Each row is a point on a tangle of strands that fork and nearly touch. The rows are in no order.
Points whose rows are less than 0.793 apart are linked; no others are. Some points are linked to none.
J_824: [.01 .21 .14 .26 .24 .19 -.20 -.46 .40 .32 .10 .10 .08 .19 -.03 .13 -.07 -.28 -.11 -.12 -.07 .03 -.23 .05 .12 .21 -.12]
J_486: [-.12 .23 -.03 .17 .38 .02 .11 -.34 -.31 .04 .10 -.06 .02 .41 .45 -.20 -.07 -.07 -.22 -.43 .01 .01 -.29 .16 .08 .00 -.03]
J_10: [-.12 -.01 .40 .19 .47 -.09 -.07 -.19 -.27 .03 .10 -.12 -.02 .14 -.03 .03 -.08 -.02 .00 .01 .02 -.16 -.36 .00 -.10 .24 -.32]
J_333: [-.11 .12 .07 -.19 .04 -.31 .08 .45 -.21 -.31 -.11 -.34 .20 .03 .21 -.10 -.21 -.16 .17 -.13 .23 .01 -.28 .12 -.11 -.11 .02]
J_615: [.00 .06 -.05 -.33 -.32 -.19 -.08 .20 .27 -.17 .13 -.11 .12 -.22 -.03 .00 .07 .21 .28 .34 -.10 -.15 .32 -.22 .00 .02 .36]
J_236: [-.11 .02 -.02 -.09 -.11 -.26 -.18 .22 .15 -.08 .00 -.26 .14 -.06 -.27 .02 -.23 -.09 -.01 .04 .21 -.23 -.22 -.03 -.19 .19 .00]
J_52: [.09 .11 -.08 -.10 .01 .10 -.04 -.06 -.11 -.07 -.12 -.03 -.07 -.05 .03 .11 .17 -.17 .15 .02 .11 .18 -.22 .30 .10 -.30 -.12]
J_463: [.06 -.31 -.23 -.03 -.12 -.07 .04 .43 -.22 -.12 .10 -.19 .00 .13 .28 -.18 -.19 .09 .25 -.22 -.11 -.04 -.04 -.16 .11 -.09 .19]
J_481: [-.15 .19 .04 -.06 .27 .17 .02 -.08 .29 .27 .11 .01 .01 -.09 -.23 .30 -.30 -.05 -.08 .09 .20 -.23 -.15 -.23 -.10 .01 -.27]
J_346: [.04 .00 -.06 -.18 -.25 .01 .31 -.17 -.11 -.12 -.06 -.08 -.25 -.09 .24 -.29 .11 .30 -.01 -.03 .05 .03 .17 -.04 .21 -.53 .06]
J_676: [-.02 -.14 -.25 .13 -.07 .39 -.14 .15 -.15 .15 .25 -.16 -.16 .05 -.19 .05 .12 .23 .00 .19 -.38 -.10 .02 -.05 -.19 .30 .08]
J_34: [-.08 -.37 -.16 .17 .07 -.23 .40 -.26 -.15 -.11 .07 .12 -.31 .20 .18 -.25 .16 .14 .19 -.23 .12 .16 .08 .06 .31 -.18 -.04]
J_730: [.04 -.05 -.05 -.07 -.41 .18 -.01 -.17 .00 -.13 -.23 -.10 -.24 -.02 .11 .06 .28 .04 -.21 .01 -.01 .04 .13 .06 .22 -.38 .03]
J_352: [-.02 .00 .14 .19 .63 -.16 -.16 -.03 -.27 -.02 -.01 .18 -.14 .24 -.09 -.02 -.12 -.12 -.16 .04 -.11 .10 -.03 .16 -.06 -.03 .06]
J_20: [.12 -.23 -.03 -.21 .06 -.38 -.07 .29 .00 -.04 -.02 -.05 -.11 -.11 -.09 -.30 -.12 .14 .06 .15 -.01 .15 -.03 .14 .06 .09 .24]
J_315: [-.10 .08 .14 .05 .07 .14 -.03 -.18 .22 .15 -.11 -.04 -.24 -.03 -.33 -.03 -.02 -.24 -.25 -.08 .25 .06 -.28 .24 -.06 -.06 -.04]
J_169: [-.10 -.29 -.09 .22 .41 -.03 -.01 .01 -.32 -.01 .10 -.14 -.27 .26 .16 -.13 -.20 .15 -.06 -.19 -.21 -.12 -.10 -.12 .11 .13 -.06]
J_892: [.17 .22 .04 -.17 .23 -.10 -.04 -.25 -.09 .26 -.17 .16 .29 -.09 .23 .08 -.14 -.05 -.10 -.20 .16 -.05 -.16 -.05 .18 .00 -.08]
J_378: [.08 -.35 -.40 -.10 -.02 .29 -.22 -.28 .26 .12 .06 .16 -.17 .05 .21 .03 .36 .29 -.33 .08 -.34 .10 .46 -.21 .01 .28 .04]
J_578: [-.03 .51 .25 -.36 -.29 -.08 .09 .12 .00 .02 -.21 -.22 .38 -.45 .12 .03 -.01 -.34 -.10 -.05 .18 -.08 -.01 -.04 -.03 -.14 .19]
J_361: [-.02 -.23 -.35 .02 .18 .11 -.08 -.14 .07 .07 .13 .06 -.29 .20 .04 .06 .09 .15 -.30 -.04 -.24 .07 .21 -.14 .11 .07 .19]
J_895: [-.02 -.10 -.17 .24 .26 -.22 .16 -.36 -.13 -.17 .06 .00 -.22 .32 .23 -.14 .18 -.05 .11 -.26 -.06 .20 -.11 .31 .25 -.11 -.04]
J_102: [-.19 -.17 -.07 .07 -.07 -.20 .27 .09 -.17 -.11 .00 -.27 -.11 .16 .06 -.03 -.28 .13 -.14 -.31 .25 -.26 -.25 -.25 -.15 .11 -.11]
J_97: [.02 .16 .26 -.09 -.01 -.26 .12 .02 .09 .13 .13 -.15 .40 -.19 .02 .27 -.16 .05 .15 .08 .11 -.18 -.11 -.30 -.05 .22 -.14]
J_357: [-.14 .15 .20 .05 .14 -.09 -.13 .29 -.18 -.08 -.20 -.12 -.03 -.17 -.36 .03 -.02 -.57 -.22 .05 .12 .20 -.11 .37 -.18 -.10 -.02]
J_84: [-.08 .02 -.17 -.04 -.37 .21 -.17 .46 .10 -.17 -.12 -.11 .00 .12 -.13 .06 -.06 -.22 .02 -.06 .23 -.11 -.13 .12 -.10 -.06 .28]
J_942: [-.17 .34 .21 -.24 .18 .03 .09 .16 .01 .13 .00 -.08 .35 -.23 -.11 .04 -.18 -.19 -.12 .01 .37 -.07 -.22 .03 -.26 -.04 -.09]
J_27: [.07 -.48 -.47 -.01 -.03 .28 -.07 -.04 .05 -.06 .12 .13 -.21 .30 .41 -.23 .37 .14 -.04 -.15 -.33 .34 .34 .08 .11 .03 .06]
J_191: [-.12 -.29 -.53 .15 -.08 .19 .18 .17 -.34 -.13 .28 -.03 -.24 .12 .05 .03 .10 .22 .30 -.08 -.29 -.10 .12 -.18 -.08 .00 -.07]
J_12: [.11 -.25 -.10 -.14 -.05 -.33 .25 -.26 -.07 .12 .19 -.08 -.08 -.13 .08 -.22 -.01 .34 -.01 -.10 .00 -.07 -.03 -.24 -.09 .05 .07]
J_65: [-.15 -.33 .09 .04 .22 -.44 .28 .27 -.46 -.22 .02 -.02 .01 .14 .05 -.54 -.22 .16 .02 -.21 .19 .01 -.04 .08 -.09 .14 -.20]
J_832: [.01 .09 .44 .13 .41 -.15 -.07 .17 -.22 -.03 -.13 .06 -.01 -.03 -.20 .09 -.04 -.34 -.05 .14 .11 .16 -.19 .26 -.09 -.06 .05]
J_212: [.07 .02 -.05 .03 -.01 .08 -.20 .28 -.23 -.07 .17 -.08 .13 .03 -.03 .21 -.05 -.09 .30 .08 -.08 -.16 -.24 -.03 -.11 .05 .11]
J_386: [.02 -.09 -.12 .02 .14 -.03 -.08 -.08 -.13 .14 -.04 .12 -.06 .03 .04 .11 .09 .02 -.20 -.05 .04 .01 .14 -.06 .34 -.07 .20]
J_277: [-.06 -.45 -.59 .13 .19 .41 -.01 .10 .04 -.23 .11 .07 -.27 .42 .28 -.14 .23 .25 -.08 -.09 -.33 .24 .34 .09 -.10 .19 -.22]
J_621: [.05 .01 -.36 .14 .15 .33 -.01 .07 .08 -.18 -.26 .28 -.26 .41 .15 -.03 .11 -.09 -.13 -.19 -.02 .34 .07 .37 .07 -.23 .09]
J_534: [-.01 -.09 -.14 .13 -.19 .32 -.04 .32 -.03 -.17 -.21 -.04 -.17 .28 -.11 -.17 -.13 -.13 .05 -.19 .17 .05 -.25 .30 -.02 -.22 -.09]
J_750: [-.07 -.03 .30 -.06 .12 -.34 -.09 .13 -.31 -.04 -.23 -.08 .15 -.07 -.02 -.28 -.16 -.14 -.02 -.14 .32 -.07 -.38 .22 -.10 .23 -.20]
J_887: [.12 .21 -.07 -.17 -.10 .27 -.29 -.16 .26 .20 -.30 .26 .11 -.16 -.08 .15 .14 -.18 -.26 .07 .05 .05 .19 .15 .27 -.11 -.12]
J_923: [.07 -.12 .12 -.25 -.12 -.21 .06 .05 -.03 .04 .18 -.06 .09 -.29 .21 .10 .08 .23 .18 .25 -.14 -.12 .28 -.42 .17 -.11 .33]
J_180: [.15 .04 .07 -.25 -.05 -.39 .17 .23 -.03 -.20 -.23 -.16 -.07 -.15 .09 -.15 -.11 .00 .10 .00 .15 .20 -.23 .17 -.06 -.12 .14]
J_798: [-.15 .02 -.24 .00 -.29 .12 -.16 .21 .27 -.06 .12 -.19 -.06 -.01 -.37 .17 -.08 .02 .13 .15 -.02 -.27 -.16 -.08 -.41 .25 -.04]
J_962: [.07 .02 -.45 -.01 -.11 .10 -.11 -.38 .20 -.16 -.08 .25 -.14 .18 .02 .22 .30 .02 -.04 -.09 .07 .00 .02 .13 -.03 -.23 -.16]
J_380: [-.16 -.48 -.48 .15 -.39 -.04 .07 .38 -.16 -.34 .08 -.08 -.04 .15 -.15 -.16 .13 .09 .13 -.12 -.02 .02 .28 .04 .07 .09 -.15]
J_939: [.13 .13 -.28 .02 -.21 .10 .26 -.03 -.30 .00 -.17 .07 -.06 -.05 .10 -.33 .12 -.05 -.07 -.34 -.01 .22 .06 .29 .16 -.29 .09]
J_329: [.20 .28 .53 .02 .07 -.27 .31 -.09 .08 .27 -.14 .08 .28 -.27 -.06 .15 -.12 -.24 -.21 -.07 .15 .27 -.11 .01 -.07 .19 .08]
J_647: [-.16 -.01 -.24 .32 .41 -.12 .27 -.26 -.20 -.19 .19 .01 -.05 .50 .37 -.35 -.13 .03 .00 -.43 -.13 .06 -.05 .14 .13 -.05 -.12]
J_673: [-.13 .08 .46 -.07 .31 -.17 .06 .04 -.16 .06 .09 -.05 .33 -.04 .08 .21 -.12 .08 .09 .07 .24 -.17 -.33 -.15 -.14 .43 -.38]
J_188: [.03 .46 .46 -.16 -.51 -.03 -.04 -.01 .09 .03 -.13 -.02 .42 -.45 .03 .05 .02 -.09 .01 .14 .02 -.22 .30 -.13 .09 -.22 .22]
J_9: [-.18 .25 .00 .01 -.07 .04 -.09 .26 .31 .11 .22 -.21 .10 -.15 -.36 .22 -.22 .03 .30 .30 -.09 -.33 -.01 -.20 -.17 .39 -.19]
J_807: [.09 .11 .08 -.30 -.27 .05 -.20 .23 .29 -.18 -.32 -.06 -.04 -.24 -.02 .31 .17 -.18 -.13 .30 .05 .19 .18 .08 .16 -.20 .08]
J_850: [.20 -.34 .03 -.02 -.02 .00 -.14 -.03 .04 .04 .21 -.18 -.11 -.06 .00 .09 .28 .19 .03 .26 -.33 .24 .09 -.05 .20 .11 .12]
J_756: [.01 .15 .33 .03 -.23 .01 .16 .05 -.19 .10 .00 -.13 .11 -.20 -.06 .11 .17 -.08 -.01 .09 .23 -.07 -.07 .02 .14 .00 .32]
J_79: [.23 .40 .53 .05 -.42 .11 .02 -.42 .40 .26 -.34 .33 .18 -.45 -.03 .09 -.07 -.34 .00 -.12 -.02 .10 .19 -.03 .05 -.26 -.15]
J_312: [-.03 -.32 -.42 .12 -.37 -.09 .04 .11 -.18 -.20 -.14 -.02 .00 .09 -.11 -.13 .15 -.07 -.15 -.25 .10 .08 .18 .13 .23 -.07 -.11]
J_590: [.22 .11 .06 -.19 .01 -.24 .13 -.15 .07 .15 .05 .24 .11 -.30 -.19 -.05 .09 .22 .07 .24 .11 .10 .12 .00 .05 -.06 .12]
J_817: [.02 .29 .15 .18 .05 -.14 -.03 -.73 .39 .24 .02 .04 .07 .01 .05 .03 .13 -.19 -.27 -.08 -.03 .09 -.05 .06 .28 .17 .02]
J_880: [.01 -.22 -.09 -.10 .03 .01 -.03 .21 .10 .07 .11 .02 -.22 -.09 -.06 .10 -.12 .33 .25 .27 -.07 -.19 -.01 -.29 .09 .23 .18]
J_999: [-.04 .06 .00 .05 -.11 .05 .40 .20 -.44 -.12 .03 -.17 -.01 .05 .02 -.24 .08 .02 .06 -.17 .17 .11 -.05 .24 .07 -.21 .11]
J_120: [-.09 .24 .40 .05 .21 -.22 -.13 .34 .07 .02 .19 -.26 .40 -.03 -.19 -.11 -.37 -.05 .12 .18 -.12 -.18 -.12 -.14 -.45 .45 -.05]
J_103: [.10 -.08 .41 .23 .39 -.22 -.14 -.10 .02 .16 .10 -.01 .05 .03 -.26 .01 -.22 -.02 -.03 .10 -.09 -.02 -.20 -.03 -.14 .32 -.15]
J_836: [-.10 -.06 -.04 -.13 .06 -.17 -.07 .45 -.21 -.14 .11 -.19 .10 .05 .23 .06 -.17 .07 .36 .00 .05 -.26 -.10 -.21 .06 .15 .28]
J_498: [-.16 .21 -.07 -.20 -.51 .29 -.24 .20 .23 -.08 -.09 -.23 .09 -.14 -.14 .07 .17 -.20 .05 .13 .21 -.18 -.03 .06 -.03 -.09 .11]
J_201: [.16 .10 -.10 .08 .17 .15 -.37 -.27 .44 .07 -.17 .29 .04 .16 -.02 .16 .23 -.29 -.25 .04 -.17 .38 .02 .38 .01 .24 -.07]
J_747: [.07 .08 .48 .22 .19 -.30 .10 -.06 .19 .28 -.02 .03 .32 -.13 -.28 .13 -.26 -.27 -.13 -.05 .17 .13 -.13 -.04 -.20 .29 -.20]
J_701: [.08 -.16 -.34 .13 .03 .22 .17 .09 -.09 -.11 -.09 .20 -.19 .28 .14 -.41 -.03 .09 .07 -.30 -.08 .31 .09 .33 .27 -.22 -.01]
J_292: [.21 .33 .12 -.08 -.20 .06 -.05 -.61 .07 .25 -.22 .30 .06 -.23 .16 -.20 .11 .01 -.29 -.09 -.17 .00 .21 .03 .18 -.22 .21]
J_530: [.17 -.16 -.45 -.18 -.02 .20 -.21 .16 .17 -.17 .00 .12 -.11 .01 -.06 .26 .17 .29 .08 .29 -.12 .05 .15 -.06 -.23 .08 -.15]
J_893: [-.04 -.39 .04 .27 .36 -.23 .32 .18 -.34 -.18 -.06 .06 -.07 .29 .11 -.59 -.30 .04 .00 -.35 -.09 .20 .10 .15 .10 -.09 -.12]
J_546: [.07 .11 .15 -.21 -.51 .10 -.19 -.11 .10 -.20 -.40 .01 -.05 -.28 .14 .19 .13 -.11 -.20 .11 -.04 -.07 .23 .01 .10 -.49 .04]
J_50: [.03 .02 -.14 -.10 .30 -.05 -.07 .11 -.38 .15 -.02 .12 .12 .02 .16 -.09 -.13 .07 -.06 -.18 .12 -.07 -.07 .02 .25 -.01 .02]
J_493: [.19 .20 -.05 -.03 .23 -.11 .01 -.40 .25 .19 .08 .23 .11 -.12 -.21 .14 .16 .10 -.07 .20 -.06 .16 .18 .08 .12 -.05 -.06]
J_257: [-.05 -.29 -.26 .03 -.31 .20 .38 -.17 .01 -.24 -.03 .06 -.24 .12 .21 -.31 .19 .23 .00 -.17 -.12 .16 .39 .00 .33 -.48 .00]
J_482: [-.07 -.18 .07 .14 .47 -.27 .20 .18 -.43 -.13 -.04 .02 -.16 .17 .04 -.24 -.05 .01 -.18 -.06 .03 .24 .10 .18 .11 -.16 .15]
J_459: [-.11 -.04 -.05 -.17 -.04 -.07 .12 .21 -.09 .00 .17 -.15 -.01 -.15 .26 .19 -.09 .24 .33 .17 -.08 -.36 .07 -.49 .09 .15 .28]
J_956: [-.20 -.24 -.27 .29 .15 .05 .27 .33 -.50 -.18 .21 .03 -.11 .21 -.03 -.26 -.18 .17 .39 -.21 -.13 -.21 -.01 -.09 -.13 .05 -.16]
J_168: [-.23 .25 .22 -.07 .44 .06 .10 .02 -.01 .17 .16 -.07 .23 -.08 -.18 .15 -.30 -.14 -.15 -.01 .20 -.10 -.29 -.13 -.52 -.01 -.27]
J_684: [-.21 -.09 .00 .24 .08 .25 -.16 .28 -.19 -.19 -.05 -.05 -.25 .31 -.28 -.08 -.20 -.18 -.01 -.06 .13 -.19 -.21 .15 -.32 -.12 -.14]
J_969: [.21 -.07 .09 .04 -.20 .09 -.11 -.35 .29 .01 .12 .11 .07 -.16 -.03 .39 .32 .23 .10 .33 -.29 .05 .36 -.22 .16 -.03 -.15]
J_535: [.17 -.07 .10 -.08 -.29 .12 -.18 .03 .26 -.06 .02 -.15 .09 -.16 -.05 .32 .26 .04 -.02 .36 -.17 .11 .14 -.08 .13 .00 -.01]
J_901: [-.11 .11 .27 .11 .31 .05 .23 -.13 -.47 -.07 -.12 .05 .04 .32 .36 -.23 -.06 -.08 -.08 -.42 .20 .07 -.43 .24 -.13 .02 -.27]
J_829: [-.19 .22 .27 .00 -.07 .01 .27 .26 -.49 .03 -.01 -.24 .14 -.04 .02 -.09 .04 -.19 -.12 -.13 .31 -.02 -.18 .16 -.03 .06 .20]
J_941: [-.11 -.36 -.32 .24 .17 .24 -.16 .21 -.19 -.26 .03 -.02 -.32 .39 -.11 -.06 .13 .14 -.15 .02 -.21 .16 .20 .18 -.11 .05 -.17]
J_243: [-.34 .05 .20 .06 .06 -.11 .22 .41 -.46 -.10 .15 -.19 .05 .12 -.02 -.18 -.07 .09 .01 -.01 .28 -.22 -.02 -.02 -.17 .19 .30]
J_604: [-.04 -.02 -.18 -.15 -.24 .11 .27 .13 -.27 -.01 .22 -.16 -.14 -.07 .01 -.27 .19 .31 .09 .08 .06 -.02 .15 -.01 .09 -.22 .20]
J_723: [-.08 -.29 -.23 .10 -.28 -.20 .05 .00 -.08 -.15 -.04 -.08 -.15 .09 -.17 .07 .01 .02 -.04 -.13 .25 -.17 -.09 -.07 .03 .01 -.03]
J_740: [.10 .21 .29 .01 -.16 -.07 .07 -.17 .35 .18 .13 -.11 .35 -.27 -.16 .37 -.03 -.13 .07 .12 .05 .04 .06 -.22 .04 -.11 -.30]
J_569: [-.20 .27 .06 .12 .52 -.07 .03 -.39 -.02 .14 -.01 .10 .03 .25 .24 .08 -.07 -.29 -.26 -.28 .13 -.01 -.24 .14 .06 .00 .00]
J_617: [-.18 -.23 -.07 .30 .09 -.04 .01 .27 -.35 -.20 .09 -.12 -.33 .16 -.05 -.14 -.24 .16 .41 .04 -.17 -.35 -.21 -.12 -.26 .24 -.20]
J_416: [.01 .04 -.10 .17 .39 .12 -.28 -.18 .12 -.01 -.04 .24 -.10 .27 -.11 .26 .08 -.25 -.17 .05 -.10 .20 -.07 .27 -.05 -.01 .01]
J_76: [.24 .11 .33 .15 -.33 -.12 -.01 -.32 .33 .11 .00 .19 .27 -.20 -.03 .37 -.01 .04 .15 .18 -.16 -.03 .32 -.31 .13 -.20 -.14]
J_875: [-.04 -.36 -.03 .01 .25 -.44 -.07 .39 -.28 -.19 .06 -.14 -.07 .09 -.03 -.41 -.33 .13 .00 -.01 -.05 -.02 .01 -.01 -.11 .09 .05]
J_202: [.01 .16 -.37 .04 -.03 .22 -.13 -.33 .23 -.15 -.18 .34 -.22 .32 .30 .03 .35 -.15 -.11 -.15 -.04 .24 .04 .36 .09 -.09 .11]
J_992: [.15 .25 .22 .13 -.04 .31 -.17 -.39 .63 .32 .02 .07 .13 -.03 .00 .27 .01 -.26 .00 .03 -.13 .20 .00 -.06 .22 -.08 -.29]
J_35: [.11 .00 .05 .15 .18 .21 -.06 .12 .17 .32 .12 .19 -.06 -.03 -.17 .25 -.19 .22 .28 .23 -.18 -.16 .01 -.26 .13 .37 .00]
J_951: [.19 -.01 .18 .21 .15 .23 -.24 .12 .20 .19 .21 .02 .13 .03 -.19 .31 -.04 .03 .18 .29 -.30 .10 .01 -.05 .14 .29 -.19]
J_316: [.12 .24 .21 -.08 -.58 -.02 -.08 .04 .54 -.05 .04 .02 .27 -.21 -.18 .10 .05 .10 .23 .38 -.05 -.08 .38 -.18 -.05 -.02 .17]
J_567: [-.30 -.06 .01 .06 -.04 -.09 -.02 .29 -.05 -.20 .03 -.34 -.09 .15 -.16 -.06 -.32 -.11 .00 -.10 .28 -.32 -.32 -.06 -.32 .04 -.11]
J_587: [-.30 .17 .04 -.02 -.10 -.07 -.09 .28 .20 -.04 .19 -.28 .05 -.02 -.25 -.02 -.13 .13 .39 .24 -.06 -.37 .03 -.21 -.14 .59 .26]
J_107: [-.33 .14 .11 .02 .18 -.23 -.07 .36 -.12 -.13 .18 -.35 .01 -.01 -.12 -.16 -.27 .13 .26 .21 -.19 -.42 -.05 -.20 -.37 .51 .07]
J_795: [-.27 -.06 .17 .19 .37 -.04 -.01 .13 -.41 -.11 .07 -.15 -.18 .11 .02 .10 -.20 .06 .20 .07 .01 -.38 -.30 -.15 -.18 .21 -.31]
J_728: [.24 .07 -.10 -.07 -.05 .01 -.09 -.58 .19 .13 .01 .37 -.02 -.07 .26 -.07 .22 .16 -.08 .00 -.29 .08 .26 -.08 .10 -.18 .30]
J_11: [.14 .34 .42 -.10 -.09 .31 .03 -.06 .29 .25 -.20 .01 .04 -.35 -.05 .22 .06 -.32 .06 .13 .06 .21 -.10 .11 .21 -.20 .02]
J_966: [.20 .14 .17 -.05 .05 .14 -.17 .14 .22 .11 .01 -.18 .21 -.11 -.12 .23 -.18 -.29 -.01 .07 -.13 .20 -.30 .06 -.18 -.08 .02]
J_409: [-.05 .48 .43 -.13 -.36 .13 .03 .24 .49 .19 -.10 .00 .41 -.33 -.14 .15 -.17 -.29 .01 .14 .19 -.02 .26 -.16 .07 -.14 .16]
J_549: [.23 .14 .06 -.17 -.26 -.14 -.08 -.11 .00 .13 -.08 .03 .33 -.22 .14 .09 -.13 .03 .08 -.09 .13 -.24 -.12 -.24 .05 -.07 .03]
J_133: [.02 .07 -.06 .02 .20 -.06 .01 -.09 .32 .15 .09 .12 .03 -.06 -.39 .36 -.11 .06 -.16 .21 .01 -.03 .10 -.16 -.06 .07 -.15]
J_881: [.00 .14 -.22 .04 .32 -.20 -.01 -.51 .13 .10 .12 .28 -.13 .09 -.16 -.13 .17 .09 -.10 .05 -.01 .09 .00 .27 .05 .09 .05]
J_26: [.18 .00 -.19 -.23 -.39 -.13 -.09 -.10 .08 -.04 -.08 .09 .19 -.19 .12 .06 -.15 .16 -.04 -.03 -.06 -.29 .17 -.34 -.12 -.26 .17]
J_809: [-.22 .46 .31 -.41 -.13 .00 .14 .10 .25 .06 -.04 -.17 .47 -.36 .12 .12 -.15 -.26 .02 .01 .41 -.12 -.14 -.18 -.23 -.13 -.08]
J_213: [.19 -.47 -.29 -.20 -.30 .26 -.15 .00 .15 -.03 -.06 .01 -.16 .01 .30 -.20 .33 .29 -.25 .03 -.25 .24 .41 -.08 -.03 .00 .14]
J_935: [.24 -.23 -.13 -.18 -.11 -.13 .05 -.26 .11 .12 .08 .34 -.15 -.14 .01 -.08 .23 .25 .13 .14 -.14 .12 .23 -.10 .02 -.13 .28]
J_721: [-.01 -.11 -.14 .01 -.27 .27 .07 -.42 -.05 .11 .05 .23 -.28 .01 .13 -.11 .14 .34 .10 -.07 .02 -.31 .12 -.22 .16 -.15 .10]
J_165: [.15 -.02 -.29 .13 -.05 .09 .06 -.24 -.15 .09 .11 .12 -.08 .19 -.05 -.14 .07 .06 .06 -.23 -.05 -.01 -.19 .12 -.17 -.02 .09]
J_448: [-.03 -.07 .27 -.23 .23 -.33 .39 -.06 -.33 .01 -.09 .04 -.01 -.06 .34 -.31 .05 .28 -.07 -.11 .28 .18 -.24 .08 .00 .17 -.07]
J_414: [-.11 -.26 -.11 .33 .13 .11 -.34 .23 -.19 -.21 -.02 -.03 -.29 .30 -.32 -.08 -.06 -.01 -.10 .14 -.21 -.11 -.02 .08 -.35 .11 -.20]
J_484: [-.29 .13 .64 -.13 .21 -.27 -.09 .21 -.13 -.06 -.08 -.06 .36 -.07 .01 -.04 -.17 -.28 .01 .04 .39 -.08 -.36 .05 -.29 .36 -.26]
J_670: [-.06 -.51 -.27 -.04 -.07 -.14 .41 -.05 -.07 -.03 .10 .16 -.22 .09 .16 -.44 .25 .04 .11 -.21 -.12 .36 .42 .10 .33 -.32 .02]
J_831: [.10 .25 .09 -.12 -.35 .38 -.29 -.34 .23 .02 -.41 .32 .06 -.26 .08 .26 .23 -.30 -.20 -.01 .00 .00 .16 .09 .04 -.37 -.08]
J_45: [.04 -.01 -.09 .09 .23 .18 -.17 -.12 .34 -.02 .06 -.08 -.10 .12 -.22 .39 .05 -.08 -.24 .20 -.18 .17 -.05 .06 -.15 .01 -.18]
J_402: [.16 -.26 -.44 -.17 -.22 -.10 -.08 .24 -.06 -.09 .09 .03 .05 -.01 .19 .09 -.07 .13 .07 -.11 -.21 -.06 .18 -.35 -.06 -.13 .26]
J_581: [.21 -.34 -.09 -.11 -.08 -.12 .02 .07 -.11 .16 -.03 .05 -.18 -.08 .06 -.47 .05 .08 .03 -.07 -.08 .30 -.04 .15 .14 .03 .31]
J_539: [.15 -.04 -.23 -.13 .10 .28 -.28 .17 .22 -.12 -.05 .11 .02 .09 -.22 .30 .20 .02 -.12 .26 -.04 .24 .05 .22 -.33 .00 -.15]
J_870: [-.02 -.14 -.52 -.01 -.21 .44 -.03 -.05 -.13 .04 .18 .02 -.23 .04 .10 .06 .27 .35 .08 .03 -.34 -.15 .18 -.17 -.03 .08 -.06]
J_949: [.14 .39 .31 .02 -.15 -.04 .02 -.60 .29 .32 -.24 .17 .08 -.32 -.03 .01 .10 -.28 -.20 -.09 .02 .10 .09 .13 .26 -.02 -.11]
J_646: [.04 .18 .39 .05 -.23 .27 .05 -.18 .09 .18 -.07 .07 .00 -.18 -.07 .29 .18 -.11 .05 .16 .19 -.09 -.01 -.06 .23 -.23 .12]

A fork is a point with three links. Follow the links from the first point to the second and name the forks in between, in order.
J_723, J_615: J_567 J_684 J_549 J_836 J_459
J_817, J_45: J_949 J_493 J_133
J_567, J_646: J_684 J_549 J_97 J_535 J_546 J_346 J_999 J_829
J_893, J_992: J_352 J_416 J_45 J_133 J_493 J_949
J_102, J_756: J_567 J_684 J_549 J_97 J_535 J_546 J_346 J_999 J_829
J_534, J_76: J_684 J_549 J_97
J_604, J_747: J_346 J_546 J_535 J_97 J_673 J_10
J_380, J_76: J_567 J_684 J_549 J_97

Follow the links from the first point to the second, and from the first to the third. Name the last point that the two ways share.
J_756, J_484, J_486: J_346
J_962, J_870, J_463: J_97
J_361, J_34, J_11: J_346
J_188, J_949, J_201: J_133
J_817, J_188, J_352: J_133
J_329, J_534, J_939: J_97
